A landscape with many peaks, sampled at points; each row gives a point and its height.
From any point a climber steps to the highest of the 2 points nearest to it. It stops when none of these is higher. Distance is the straight distance between rows; heights are no part of it.
J_445 height 562: [ 69 196 144 158  97 141 136 174 130 125 163 143 178 108 129 119 155 151
  93  73 108 143 141 126 187 127 149  81  98 108 175 102 153 151 139 178
 177 117  87]
J_578 height 342: [150 125  88  87 107 166 120  98 123 146 103 139 151 159 152 142 104 149
 139 163 129 111 102 134 101 126 172  89 136 119 115 140 155  81  90 122
  88 172 135]
J_842 height 257: [157 130 174 143 148 106 126 159 125 121 137  88 155 108 124 141 146 142
 135 137 135  78  61 197  62 131  98 129  85 152 178 182 112 116 169  71
  67 126 170]
J_580 height 452: [142 100 156 114 164 118 131  74 112 162 100  84 151 109 144 175 140 165
 106  87 150 164 109 159  90  99 118  91 108 133  76 128 134 155 183 143
 108  47 122]
J_395 height 416: [132  89 124 130 149 121 108  77 136 141 109 124 142 138 105 182 147 148
 134  72 179 152 127 176  78 146  98  70 109 170  97 133 117 161 170 117
 119  83 146]
J_487 height 212: [113 115 166 157 144 154  91 148 141 138 147 133 122 153 195 110 144 159
  97  98 142 116  40 145 105 112 123 156  90  92  60  96 133 121 160 183
  78 141 144]
J_169 height 648: [118 153 149 122  63 136 177  62 113 169 148 131 121  95 117  98  50  83
 202 142 149 162 181  67 151 122  89 122 144 105 138 134  96 135  58 145
 157 136 117]
J_656 height 377: [157 121 119 132 158 125 168 137 125 112 120 144 139 104 119 117 145  96
 122 142 107  66 118 101  78 118 147 124 130 130 150 142 107  81  98  56
  51 167 175]
J_509 height 131: [ 95 116 126 142 114 150 137 118 141 117 110 141 114 106 152 115 120 142
  85 141 150  74 132 148 193 169 115 112 122 109  77  98 149 154 100 160
  90 155  63]
J_989 height 652: [ 91 141 175 180  72 128 154 137 120 149 110  62 143  69 132 140 128 161
 120 111 161 165 154 100  98 136 107 115  94 119 122  58 152 164 112 176
 130 127  65]
J_128 height 712: [ 68 188 120 171 139 163 133 135 156 108 101 171 150  97 141 171  92 146
 121 132 136 111 180 113 183  82 121 121 155 118 140 156  95 122 110 183
 133 118  82]
J_367 height 239: [111 175 110 148  63 140 149 116  95 129 119 127 141  91 118  99  90 114
 166 144 133 128 125 121 170  94 139  52 192  61 132 121 117 142  56 150
 147 128 113]
J_303 height 651: [151 112  95 136 110  47 122  96 107 108  73 125  84 103 150 156 144 132
 131 120  73 140  85 142  82 122 110 136 129 132 105 124 153 111 104  88
  75 124 140]
J_295 height 609: [ 84 144 187 207  65 128 122 129 103 154 148  99 138  76 143 120 134 146
 100 114 148 115 148  90 140 146 131 142 112 113  83  37  86 162 139 182
 102 126  62]
J_852 height 429: [110 139  87 112 106 114 172 115 116 125  82 162 108  58 107  88 105 116
 128 152 100 121 135  36 164 106 129 105 215 113 125 137 122 117 112  97
 112 150 142]
J_601 height 455: [164 109 130 105 125  97 106 164 107  83 138 116 126 153 148 126  78 122
 134 176 142 121 111  54 135 142 165 130 183  97 126 125 110 147 110  93
 153 182  92]
J_936 height 335: [106 107 137 128 164 134 131 121 131 111 153 156  92 175 119 147 125  94
 118 110 150  86 168 130  91 128 132 183  72 108 147 139 113 117 128 100
 128 107 150]
J_541 height 230: [168 121 121 134 140 120 127 112 152 117 151 107 130 134  95 202 133 121
 121 110 140  98  90 184  66 138 144 138  65 145 180 197 132 151 163  66
 105 132 173]
J_931 height 434: [140 113 120  96  84 113 108 115 119 144 100 143 131 161 101 173 161 170
 121 110 178 158 139 150  97 140 129 109  84 172 132 110 126 131 150 101
 115 101 131]
J_799 height 309: [133 124  71 122  98 160 131  98 145 175  99 149 142 138 116 141 146 107
 147 133 101 132  89 185  84 128 158 120 119 137 148 156 151  56  95  81
 112 132 141]
J_971 height 267: [139 124 151 143  86  99 110 117 102 135  85 104 112  91 133 101 119 142
 150 167 124 162 141  67 128 131  95 138 176 102 109 112 130  83  79 191
 117 141  49]
J_150 height 579: [106 128 146 193 114 156  90 135 114 106 187 107 174 129 160 141  90 125
 110 100 153  86 117  84 146 116 209 134 160 111  63  76  58 153 161 145
  79 142  73]
J_494 height 502: [111 170 118 113  99 114 126 160 131 143 125 147 168 120 135 153 139 161
  93  87  86 196 147 152 178 101 170  77  91 155 176 125 126 146 157 150
 201 106 126]
J_374 height 595: [108 134 122 148 153  73 119  87 113 111  67  87  95 116 161 197 140 155
 110 133  84 129 116 147 101 114 126 170  92 118 104 136 162 123 143 123
 118 115 125]
J_413 height 191: [148 138  65 112 113 118 131 112 176 133 129 124  83 138  59 161 140 121
 134 113 139 140 143 156 129 161 123 177  93 162 143 157 148 165 128  80
 162 196 168]
J_868 height 221: [ 92 144 124  94 133  90 119  86 149 127 130 146 126  90  68 159 184 126
 135 155  76 184 156 127 145 107 115  81 121 189 138 165 117  97 126 106
 231 139 114]
J_60 height 464: [163 105 152 138 139 227 181 127 136 176 171 141  92 171 179 133  66 151
 138 126 118  67 146 128 106 160 145 102 104  79 101 114 125 136 135 136
 113  95 152]
J_389 height 324: [113 152 136 119  92 104 137 101 153 145 125 144  93 121 108 131 147 134
 148 101  99 204 190 135 193 132  71 123 124 203 146 129 106 163 122 141
 206 102 141]
J_7 height 494: [ 84 142 108 164  78  96 104 144 116 133  97 136  93 137  54  97 143 121
 144 118 123 107 176 101 154 117  61 167 155 138 193 141 127 106 107 133
 110 120 143]
J_148 height 343: [116 136 117 117 143  77 172 114 165 153 137 159  84 122 120 140 146 130
 112  67  89 172 209 138 169 127  82 166  83 163 131 124 133 119 109 159
 185  68 142]
J_329 height 500: [126 114 158 108  39 110 119 171 105 130 175 168 135 111 151  80 117 133
  91  79 176 139 138  95 157 133 131 132  88  99 100  74  97 139 145 166
 101 107  97]
J_536 height 246: [183 116 104 110  86  89 139 102 128 102 136 118  70 155  80 133 156 103
 135 159 122 143 147  99  98 111 145 121 134 145 138 147 160 147  83 104
 111 144 180]
J_735 height 724: [ 97 201 160 146  97 156 155 109 132 164 126 131 167 111 156 135  89 126
 180  81 164 143 182  89 147 127  91 154 156 135 140  94 138 147  94 148
 129 160  72]
J_681 height 287: [104 125  76  64  76 110 148  81 108 112 120 173  74 109  53  85 136 100
 167 151 123 138 115  58 163 130  96 117 147 140 130 158 111 101 134  96
 153 171 166]
J_820 height 578: [117 130 102 112 159 184 131 206 135 128 157 135 183  98 125  82 138 143
 117  69 152 106 149 120 136 112 148  92 127 112 110  83 143 105 210 166
 128 109 138]
J_466 height 477: [ 77 116 124 123 112 137 177 132 109 101 106 131 139 104 102  80 133  97
 142 117 128 143 103 137 132 163 115  83 143 127 140 123 162 133 140  68
 151 148 115]
J_328 height 436: [124 154 135 117  78 165 165 153 103 139 170 148  76 209 132 179  91 142
 114 123 145 132 102 113 141 157  99 152 103 135 159 152 129 154  45  82
 146 126 159]
J_252 height 275: [114 120 100 131 102 149 138  80 159 168 111 122 141 131 141 158 145  94
 146 121  83 196  92 179 103 143 168  95 120 153 141 168 171  97 135 131
 182  94 115]
J_500 height 686: [160 131 126 189  99 114  88 194 103  94 140 105 155 133 146 102 148  90
 127 156 113 101 113 127 115 130 150 127 204 125 132  97  89 126  83 104
  79 168 142]
J_276 height 397: [116  93 135 151 148  68 115 155 130  74 107  63 169  97 107 129 153 116
 105 127 112 161 125 155 147 131 105  51 146 143 151 136 135 168 146 106
 182 105  93]
J_427 height 213: [145 124 105  76 196 102 104 109 143 123  95 129 137 120 103 101 136 139
 132 166 136 142 171  75 155 115 123 150 172 150 113 127 141  96 139 154
 133 149  74]
J_407 height 591: [ 90 146 172 177  97 161 128 147  94 141 100  63 164 115 138 144 174 174
 118 133 131 143 101 136  91 133 127  81 127 117 123  69 151 148 173 151
 130 100  70]
J_828 height 205: [169 128 133 120 170  96 115 128 133  98 140 126 130 153 118 141 170 157
  74 116 144 102 103 178 106 121 124 165  58  97 106  78 156 160 142 152
  91 126 157]
J_657 height 511: [113 121 147 165  76 173 139 178 142 137 165 184 131 110 158 101  78 138
 132  76 155 121 135 125 156 101 134 126 131  69  94  94  81 157 137 160
 107 114  95]
J_946 height 179: [157 122 147 107 154 196 112 162 160 154 176 161 121 141 205 117 111 178
 126 106 133 102  71 132 119 106 131 120 118  83  76 110 121  98 163 199
  59  93 153]
J_419 height 159: [148 119 156 167 125 115  88 125 113 146 110 129 101 150 172 111 141 148
 135 172 153 123 118 123  89 136  84 149 122 117  64  73  83 103  93 183
  75 131 148]
J_760 height 457: [109 114 109 146  74 120 122 130 124  96 102 165 104  98 131  99 112 100
 132 153 131  85 136  88 168 117 102 118 201 113 102 145 109 134  83 119
  75 149 104]
J_993 height 508: [141 106 149 105 116 186 169 104 131 174 156 131 105 183 167 114 103 110
 163 135 108  96 141 126 119 187 143  99 137 121 151 129 166 125 151 126
 125  65 139]
J_263 height 158: [150 110  80 108 143  90 126 118 141 147 129 111 152 101  71 138 124  97
 131 167 119  93 144 157 111 135 179 126  87 121 184 194 122  89 171  73
 180 160 127]
J_920 height 565: [159 112 138 112 122 158 157 131 115 104 146 122 122 166 169 122 139  80
 131 138 116 105 117 143  97 154 135 114 126 141 148 147 154 147  97  77
 116  95 158]
J_764 height 411: [152 131 155 106 129 176 120 155 126 130 145 115 187 130 161  98 119 141
 115 117 170 146 124 125 140 134 160 114 154 102  94  80 130 154 134 177
 112 149  98]
J_888 height 318: [ 91 138 139 190 129 190 124 154 105 125  95 115 160 131 157 120 107 104
 151 157 103  81 145 138  84 119 122  94 168 109 158 118  97  88 123 111
 101 131 129]
J_320 height 406: [118 131  68 102  96 125 186 105 140 151 109 173 113  89  86 106 119  98
 119 141 100  90 131  73 122 113 154 126 154 131 142 142 113 112 102  56
  92 145 188]
J_507 height 364: [112 164  62 140 138 155 156 104 144 133  80 149 113  80 114 152  63 135
 145 178 122 100 167 110 144 131 159 115 173 125 126 162 127 119 106 111
 162 151 110]
J_680 height 454: [118 169 115  86 112 117 109 146 105 136 115 126 188 141 111 120 136 131
 123 139 110 188 125 142 174 116 152  83 143 137 176 125 125 152 149 110
 206 155 111]
J_79 height 499: [114 125 149 132 161  99 125  77 105 183  97  82 129 117 123 193 170 210
 106 137  91 146  74 143  71  98 135 109  77  92  88 112 145 100 165 148
 135  44  96]
J_84 height 184: [168 105 151  77 183 112  95 147 107 132 140 109 182 179 183 134 141 134
 115 128 109 148  91 139 122 123 150 130 126 137 140 139 114 136 167 118
 132  57 106]
J_635 height 271: [158 132  91  81  58 109 132  74 102 153 116 162  50 129  62  76 158 117
 176 146 106 167 118  83 141 146  94 148 156 170 133 167 122 110 114 115
 127 112 144]
J_31 height 456: [159 127 135 110 155 216 129 173 134 133 145 149 164 154 158 111  98 133
 155 149 153 108 115 148 152 152 172  98 177  99 134 118 126 146 143 143
 130 150 130]
J_327 height 157: [122 125 134 136 169 115 107 110 131 118 118 134 119  94 163 120 153 138
  96 150 140  91 130 110 159 153 109 186 134 142  52  94 139 145 142 166
  81 152  83]
J_952 height 307: [130 112 103  63 120  97 126  62 130 106 132 145  99 130  58 109 130  84
 161 158 124 155 166  55 147 115 126 120 140 170 132 168 134 104 164 101
 192 192 118]
J_144 height 292: [190 130  91 125 162  78 101 116  93 141  91 136  74 111 104 127 148 136
 147 173  77 122 163 122 133 145 133 192 167 157 146 152 129 114 134 110
 139  97 127]
J_145 height 530: [119 131 134 107  80 162 157 138 107  95 183 174  91 153 128 105  76 104
 127 171 178 122  82 104 167 142 137  86 151  78 105 142 119 181  76 116
 164 146 134]
J_102 height 623: [125  99 143 116  71 102 157 112 117 121 146 128  85 148 102  90 108  72
 176 145 146 170 185 101 129 132 109 140 121 125 122 129 113 138  72 135
 148 112 128]
J_47 height 653: [ 87 134 147 171 131 182 130 191 161 157 173 102 176 103 130  70 140 143
 103  65 151  89 119 130 141 116 125 129 137 117  81  68 151 117 174 180
  95 102 125]
J_408 height 107: [ 58 126 152 180 134 152 136 141 128 123 133 122 125  75 163 132 131 162
  57 130 115  97  84 111 182 164 147 112 116  93  79 115 155 148 135 182
 119 110  36]
J_551 height 297: [145 135 170 168 170 130 115 159 101  81 164  93 129 157 148 152 165 127
  98 164 127  66  47 144  68 139 105 128  87 129 170 135 127 105 158  93
  64 152 167]
J_663 height 258: [191 133 141  91 155  75 136  79 147 129 111 134  84 112 139 108 156 129
 137 135 121 167 156 142 151 131 101 164 103 153  94 121 159 137  89 182
 109 144 124]
J_846 height 437: [112 138 121 157  82  93 129 150 114  88  99  97 147  97 130 109 152  98
 141 118 121 169 134 137 138 142 106 116 172 160 146 114 151 181 109 107
 150 149 113]
J_385 height 220: [ 95 139 124 166  91 181 146 148 133 130  99 140 133 104 107 120  97 169
 152 142 125 103 106 160 152 129 123  40 173  58 148 124 157 116  96 155
 132 116  99]
J_872 height 707: [190 107  99 102 158  19 139 112 138  76  84 131 109  75 118 129 130 113
 129  96  76 158  63 127 127 123 102 159 156 134 137 158 145 145 125  55
  91 127 147]
J_679 height 304: [153 167 140 138  86 104 110  72 144 137 106 140  84 110  72 134 156 147
 155 116  75 228 155 111 160 120  82  94 179 212 140 181 140 135 123 157
 188  96 115]
J_929 height 567: [115 137 179 190  62 144 117 142 105 121 185 130 112 150 128 122 118 117
 127 112 168 103 149 104 160 179 130 182 145 136 103  66  87 186 111 146
  98 149  76]
J_848 height 630: [119 119 142 209 113 138  62 159 124 103 137  88 170 145 141 136 113 100
 134 139 144  94  95 125 128 127 182 137 189  98 107  85  82 139 125 140
 101 188 110]
J_491 height 252: [136 178 151 168  59  89 131 101 101 146 125 107 130  65 122  97 103 114
 184 158 123 158 151  76 134 115 116  94 208  90 124 103 141 130  50 174
 135 145  74]
J_284 height 56: [122 117 172 166  73 149 140 128  89 123 112  98 114 136 216 108 110 115
 124 139 103 130  79 150 125 180 135 109 134 106 105 108 156 154 122 130
  96 104  97]
J_951 height 525: [ 91 113 122  88 118 134 161 109 109 123 155 155 119 137  95  88 127  70
 163 137 110 135  83 136 152 153 114  94 113 123 155 148 142 137 165  47
 209 160 164]
J_984 height 492: [147 119 120 117 103 140 132 133 100  79 149 167 122 121 131 106  76  92
 134 184 161  91 109  82 161 156 143  93 202  91  98 135  99 167 102  86
 113 155  98]
J_768 height 365: [139 130 170 117 169 173 158 100 119 134 173 148 121 198 148 170 125 126
 122  88 143 110 103 137  84 150 114 179  64 134 134 130 132 112 147  98
 101  82 153]
J_201 height 302: [147 126 132  88 180  81 137  91 169  95 150 142  94 126 111 131 157  98
 114 113  99 154 186 168 179 111 109 127  81 162 125 121 148 164 140 134
 173 172 175]
J_895 height 542: [136  77 153 173  89 135 111 163 130  94 192 149 138 128 159 116  77 130
 122 102 153 108 113  96 135  94 197 113 151  60  70  95  60 158 137 167
 106 125  92]
J_582 height 207: [184 127 100 130 123 100  95  97 171 110 116 148  53 122  51 146 146 131
 152 107 128 149 102 129 107 144 110 182 140 186 158 191 150 130 132  92
 107 147 181]
J_885 height 154: [152 113 139 117 128 202 137 158 169 146 163 134 155  91 220  96  92 134
 126  92 131 122 106 132 153  84 146  97 148 115  70 135 107 103 166 215
  64  85 117]
J_23 height 80: [ 70 121 170 174 119 156 121 158 104 138 131 111 149 114 183 123 125 126
 120 132  93 107  59 131 154 175 152 120 161  87 115 111 138 133 173 167
 123  88  51]
J_967 height 786: [182 129 122  96 211  51 110 109  96  70 116  91 137 106 137 141 138 113
 128 146 112 118  81 134 105 150 100 178 138 125 109 138 121 145 139  52
 102 128 112]
J_834 height 229: [198 112 120 129 135 118 124 108 126  80 120 114  37 142  93 148 149 130
 147 149 150 124 124  99  71 144 124 184 144 139 120 152 178 140 108 122
 101 175 153]
J_937 height 620: [160 142 139 153 119 127 105 177 118  96 146 116 127 149 167 139 152 100
 115 146 122 115 109 154  90 139 115 157 145 164 160 149 112 133  69  93
 107 127 181]
J_61 height 261: [186 100 104 105 125  76 146  66 139  94 153 122  76 155 104 140 150  85
 146 122 112 169 132 169 114 131 135  94  99 135 100 144 145 171  77  96
 151 120 171]
J_878 height 186: [105 129 115 119 180 126  96 137 133 123 100 151 138  84 126 108 129 159
 114 167 175 120 133 114 181 160 109 172 196 135  92  93 113 114 137 161
 139 156  69]
J_595 height 545: [123 103 102 130 139  81 117 115 109 160  86 116 111 114 139 195 153 194
 100 122  94 148 129 152 106 118 174 136  89 117 105 126 133 131 139 153
 169  64 106]
J_815 height 399: [109 127  91 111 181 172 148 107 146 146 102 162 126 118 138 156  88 134
 112 145 118  65 173 139 158 136 139 139 109 120 147 162 140 116 138 112
 117 155 123]
J_709 height 208: [179 133 135 155 183 101 115 102 134 116 143  86 120 131 104 217 133 110
 129 114 113 108 115 192  66 107 144 182  84 110 124 165  98 162 167 106
 103 108 187]
J_170 height 412: [173 123 111  64 148  74  80 166 111 123 129 116 167 148 104 130 143 155
 123 155 146 165 102 154 169 137 146 123 130 150 183 141  84 155 167  80
 183 139 130]
J_859 height 156: [133 122 140 157 183  90  61  94 101 126  88  57 140 132 159 194 132 138
 121 153 122 139 116 121  59  72  86 154 145 169  94 144  84 148 169 105
  93  90 148]
J_992 height 582: [132 122 149 169 154 173 118 175 115 178 182  74 142 109 156  71 163 143
 103 121 114 105 121 117 114  92 139 128 138 119  56  58 126 132 190 166
  90  85 136]
J_565 height 558: [112  99 118 118 143 125 137 138 148 107 150 162 105 160  88  75 151  83
 140 130 156 105 139 152 151 121  69 133 129 106 142 138 119 110  43 113
 107 117 175]
J_648 height 403: [112 147 168 138 148 191 168 167 122 147 190 156 115 204 154 195  99 137
 100 114 165 112 107 107  99 149 107 160  94 158 159 139 129 105 103  86
 125 123 138]
J_52 height 203: [107 138 115 145  67 171 136 131 109 178  88 134 115 131 125 139  95 166
 162 147 131 107 152 159 129 135 123  91 125  81 132  89 118 114  66 142
 113 139 121]
J_512 height 272: [180 118  79  87 121  64 139  90 102 147 102 147  74  78  68  85 163 111
 139 154  53 143 120  66 138 123 122 154 179 156 166 182 124  93 140  74
 127 104 127]
J_690 height 353: [109 125 144 170 123 146  81 159 105 125 107  76 170 170 187 122 132 119
 140 153 105 121  85 150  81 107 139 125 155 122 138 129 110  89 146 123
 101 125 148]
J_819 height 597: [ 93 171 100 151 146 143 116 198 141 149 118 146 161  89 150 105 116 160
  88  84 125  87 169 123 126  79 108 168 114 147 103 114 111  88 155 189
 122  80 167]
J_924 height 330: [146  87 133  96 148  75 120 129 155  67 143 101 117 144 119 118 146 106
  98 124 120 144 162 128 164  95 159 102  92 143 164 152 141 184 168 119
 175 161 158]
J_262 height 459: [140 155 114  91  67 145 141 147 123 166 121 151  92 178 138 125 116 150
 141 121 152 162 130 137 167 157 107 156 119 134 145 136 115 164  59 129
 135 141 158]
J_673 height 214: [ 85 113 143 162 146 198 124 127 155 111 127 138 152 172 147 109 134 120
 137 111 156  86 114 141 109 149  72 119 118 115 117 118 135  88 117 139
  55 133 127]
J_119 height 253: [113 115 177 153 160 151 100 142 164 121 148 103 145 177 152  93 171 124
 126 114 167 113  58 177 102 152  91 150 123 122 119  96 171 111 144 163
  84 113 161]
J_356 height 510: [127 111 120 117 179 216 153 151 158 155 134 132 164 137 128 105 110 135
 150 114 134 108 162 142 106 119 176 115 138 112 131 115 150 108 184 148
 143 142 148]
J_780 height 784: [ 75 186 127 178 152 187 173 147 150 138 143 143 177 119 143 158  79 118
 136  58 152 111 200  92 172  96 114 156 149 111 142  98 108 146 121 149
 145 134 102]
J_977 height 331: [115 145  96 110  84 127 134  92 165 135 143 136 143 140  66 129 118  50
 164 135 139 168 167  93 125 109 144 149 124 194 165 183 112 124 147  76
 184 189 156]
J_357 height 424: [123  97 138 148 157 162 155 151 122 160 153 122  88 147 155 106 127 147
 112  96  96  72 145 145 122 147 132 140  89  74  99  78 153 149 173 142
 104  87 141]
J_398 height 279: [157 121 118  86 139 119 172  78 168 137 158 121  70 146 133 107 130 104
 138 123 103 152 159 150 170 144 107 120  73 131 102 138 157 157  56 140
 158 171 162]
J_925 height 390: [134 132 108 126 131 152 123 142 124 119 104 134 175 134 119 135  70 101
 158 166 150 122 128  93  78 122 183 132 162 119 147 164 114  91 142  71
 142 181 137]
J_97 height 425: [136 110 135 114 158 120  75 157 125 107 115 112 151 158 136 148  88 142
 153 159 155 119 126  61  97 104 148 154 178 101 129 128  69  99 149 122
 141 173  97]
J_396 height 209: [134 151 116  80 165  69 103  79 166 116 101 114 151  91 108 174 167 163
 120 131  98 212 115 141 157 122 114  76 118 189 111 149 154 115 122 132
 203 131 104]
J_821 height 174: [121 109  67 116 164 108 133 123 169 165 147 146 106 128  47 137 138 102
 123 127 116 106 162 176 139 129 154 147  59 121 167 155 130 123 151  96
 180 172 154]
J_968 height 232: [147 138 131 132 168  85 108  93 137 100 111 120 159 141  89 137 166 155
  98 115 114 102 109 213 126 136  93 145  63 109 163 130 166 146 159 117
  90 102 158]
J_481 height 592: [ 86 123 131 110 123 140 134 132 133 109 144 175 124 158 100  81 103  82
 164 122 165 142 160 115 176 109  99 140 144 102 140 140  92 136  88 139
 154 150 150]
J_123 height 190: [102 141 100 142  47 124 128 102 127 171  76 129 104 124 106 162 114 160
 154 134 130 147 164 126  97 139 130 136 118 135 132 113 140 101 101 131
 133 151 111]
J_361 height 248: [ 72 122 143  92 151 121 138 104 150 157 148 165 136 143 110 103 166  85
 142 121  84 168 154 166 160 100 112  90 103 158 151 143 119  86 122 131
 209 108 146]
J_959 height 285: [159 148 151 135  70 108 133  80 120 147  86 115  88  96  87 109 132 155
 168 140 120 213 161  76 126 132  99 125 170 155 134 133 152 116 118 172
 157 111  65]
J_231 height 392: [ 96 125 132 136 150 104  81 153 109 122  83  65 180 130 163 139 108 124
 134 145 124 140 123 106 106 112 140 158 169 128 143 132 105  99 132 129
 143 127  78]
J_248 height 344: [162 116 135 141 158 137 146 162  96  75 157 120 120 122 117 146 121 114
  90 188 130  46  84  95  56 136 136  96 124 120 161 140 124 109 119  47
  77 169 146]
J_918 height 155: [119  98 139 108 222 122 104 150 121 120 138  83 174 132 136  99 154 127
 101 124 123 125 119 133 139  99 152 132 128 117 129 112 141 116 196 156
 150  84 108]
J_281 height 575: [107 137 122  75 106 121 159 116 110  85 166 161  92 146 112  99  79  70
 143 151 141 137  95  93 168 142 149 108 138 104 125 175 121 156 126  83
 204 172 178]
J_754 height 137: [117 104 136 102 186 106 141 132 133 150 108  54 189 110 113 140 115 119
 120 146 121 105 131 144 103 113 172 136  93 129 177 183 135 102 212 106
 160 152 109]
J_175 height 490: [160 133 117  80 189 154 124 161 137 135 163 168 142 154 142 138 126 137
  97 111 126  95 108 160 139 111 178 158  74 119 151 152 129 118 155 146
 103 123 175]
J_521 height 375: [178 118 137  99 103 165 124 139 119 145 112 109 141 160 178 130 109 171
 112 147 156 135 125 113 102 107 167 112 103 121  92  95 135 134 102 168
  99 177 133]
J_406 height 280: [ 89 134 136 111 170 128 139 127 138 125 116 152 158 118 159 114 130 114
 112 140  99 162 157 130 174 107 147  92 127 135 127 163 131  98 112 186
 164 115 108]
J_122 height 679: [128 147 162 126  84 168 161  92 129 133 130 147 146 117 173 122  66 102
 186 144 187 145 168  99 132 120 111 130 163 112 113 117  92 147  78 157
 100 148  96]
J_92 height 534: [136 131 167 133  74 132 154 175 102 106 206 165  98 152 137 127 111 126
 103  94 190 129 135  67 136 149 153 154 120 117 119  69  97 190 126 142
 125 126 100]
J_238 height 650: [ 84 122 118 174 139 134 107 162 142 128 106 171 129 109 135 138 113 169
 109 109 151  94 199 111 140  65 122 150 143 113 113 110  89  92 137 205
 114 102 112]
J_138 height 336: [113 135  93 116 153 158 179  79 143 163 110 145 121  88 110 126 110 103
 145 166 106 123 152 142 125 154 155  81 125 120  96 154 148  87  79 125
 191 107 105]
J_530 height 295: [131 116 153 156 170 166 110 191 171 124 190 146 142 167 127 111 153 140
  90 123 173  86  70 168 137 165 126 153 123 112 120  95 134 133 115 156
 110 141 151]
J_703 height 339: [130 139 142 112 164 137 109 180 144  83 186 165 131 138 105 112 143 101
  98 153 179 117  91 155 172 148 135 141 152 128 151 142 121 147  86 137
 128 185 134]
J_171 height 481: [110 148 109 113  84 170 159 153 145 171 146 130 110 174 129 124  87 172
 130  62 149 142 154 120 206 134  99 142  95 101 134 117 132 165  86 135
 146 170 135]
J_736 height 175: [141 124 143 155  68 120 122 105  92 129  79 111  97 130 142 139 126 159
 163 154 147 144 130  94  50 134  91 142 132 156  82  90 127 112 110 119
  88 161 139]
J_250 height 475: [140  91 137 120 119 153 110 131 102 147 138 143 128 179 112 134 153 167
 147 140 161 120  94 150  77 145 146 105 103  95 141  87 146 101 143 119
 114 115 142]
J_447 height 389: [104 108 140 120 160 135 171 149 145 138 158 138 103  99 151  97 129 130
  95  46  85 129 155 152 141 128 119 141  71 100 109 107 156 122 169 162
 143  71 134]
J_854 height 241: [127 114 124 101 146 112 114 108 145 128 104 103 180 115 150 134 136 100
 154 103  91 185  65 189 108 128 141 119 137 167 169 192 167  94 152 109
 127  96 138]
J_415 height 183: [110 126 124 161 139 120  95 123 110 112 105 145 138 135 138 106 154 147
 104 168 132  73 104 150 110 136  87 117 121 128 109  89 124  84  91 128
  52 143 143]
J_775 height 358: [145 137 123  92 121 121 119 126 132  97 141 148 144 162 109 149 119 100
 138 146 172 146 154  76 100 127 177 162 134 167 174 178 126 126 145 102
 138 178 149]
J_519 height 362: [156  92 133 123 150  87  97 123 125  82 101  74 159 131 142 154 130 128
 105 115 143 153 161 126 144 116 126  71 150 167 134 132 126 209 175 118
 146 127 120]
J_626 height 543: [154 153 101 110 174 144 111 204 144 127 153 151 146 124 155  96 128 134
  86  72 130 101 159 141 142  99 137 187  87 151 119 117 119 110 150 151
 122 114 191]
J_244 height 126: [ 87 128 144 127 185 141 140 125 128 141 103  80 179 103 129 152 151 124
 117 117 110 153 140 129 110 116 165 117 106 163 159 164 145 130 194 129
 184  95  99]
J_883 height 440: [154 140  99 100 165 158 128 133 154 131 149 153 125 140 134 155 102 115
 112 156 118  85 122 156 140 149 172 155  91 131 168 201 132 125 110  90
 115 174 167]
J_461 height 524: [ 85 118 139 144 127 160 117 158 119 170  93 118 159 141 115 111 156 199
 128 121 152 129 102 152  98 135 130 105 121 101 142  77 164 101 180 158
 126 119 122]
J_797 height 363: [126 119 112 133 164 103 164 102 162 140 148 112 113 103 133 157 139 141
 100  31  94 151 170 173 125 105  98 148  46 151  96 116 132 134 153 149
 160  46 155]
J_759 height 313: [135 117 116 123 146 103 102 122 119 134 124 149  83 151 110 146 137 135
 124 161 133 108 181 125 104 132 130 203 131 137 140 121 116 125 132 136
 126 113 148]
J_443 height 182: [149 134 143 159 204 112  86  95  99 130 121  75 113 157 159 193 142 128
 123 145 102 123  62 151  57  93 130 168  93 122  93 134 104 138 180  91
  82 154 169]
J_953 height 512: [104 167 124 140  71 178 167 177 147 174 144 137 148 116 139 105  99 185
 105  37 114 119 143 132 192 127 135  92  94  83 151  87 164 145 129 178
 147 134 110]
J_940 height 260: [ 89 122 117 149 123  89 132 107 121 117  81 117 145 115  87 142 156 130
 105 123  98 113 118 178 107 131 102 116  87 129 184 145 151 103 140  95
 110  78 141]
J_182 height 379: [172 137 126  76 148  76  92 190 126 106 159 141 131 132  80 129 158 144
 112 181 190 137  89 142 137 140 124 155 148 161 176 150 113 141 115  95
 160 160 147]
J_44 height 523: [151 143 127 131 103 102 114 132 147 107 149 157  69 170  72  91 164 105
 141 142 118 103 168 101 153 129  60 188 159 165 159 150 123 116  66 133
  93 122 174]
J_698 height 211: [173 108 118  78 141  80  89  97 115 136  92 102 180 150 153 154 138 136
 136 126 109 188 103 162 124 123 139  77 146 173 130 158 110 129 110 107
 139  77 121]
J_485 height 308: [ 71 147 134 126 124 123 170 127 135 130 109 127 111  97 144 115 133 124
 141 135 110 171 143 150 142 151 104 118 118 141 116 139 152 103  72 157
 168 112 103]
J_809 height 237: [165 129 116  84 184  64 104  80 148 125  94 113 120 106 134 139 166 147
 131 131 117 182 167 127 136 120 113 157 139 181  91 127 148 118 140 165
 159 106 105]
J_311 height 288: [101 101 121 170 101 127 143 118  86 137  90 121 149 134 129 128 147  96
 141 144  84  97 152 133  57 115 130 109 129 136 169 136 135  85 134  71
  98  80 155]

Two climbers start at each pair of points below. Name the first point that both come to, or write never.
J_408 / J_406 => never
J_487 / J_551 => never
J_709 / J_263 => J_281
J_419 / J_946 => J_119

For each start below, name the point where the climber stops.
J_868 => J_780
J_413 => J_281
J_23 => J_281
J_7 => J_780
J_443 => J_281
J_123 => J_500
J_396 => J_281
J_244 => J_47

Write out the way that a climber takes from each point below.
J_821 => J_413 > J_582 > J_834 > J_536 > J_61 > J_398 > J_201 > J_924 > J_519 > J_276 > J_846 > J_466 > J_951 > J_281
J_736 => J_123 > J_52 > J_385 > J_367 > J_491 > J_971 > J_959 > J_679 > J_389 > J_148 > J_797 > J_447 > J_357 > J_60 > J_993 > J_920 > J_937 > J_500
J_681 => J_952 > J_977 > J_775 > J_925 > J_97 > J_601 > J_984 > J_145 > J_281
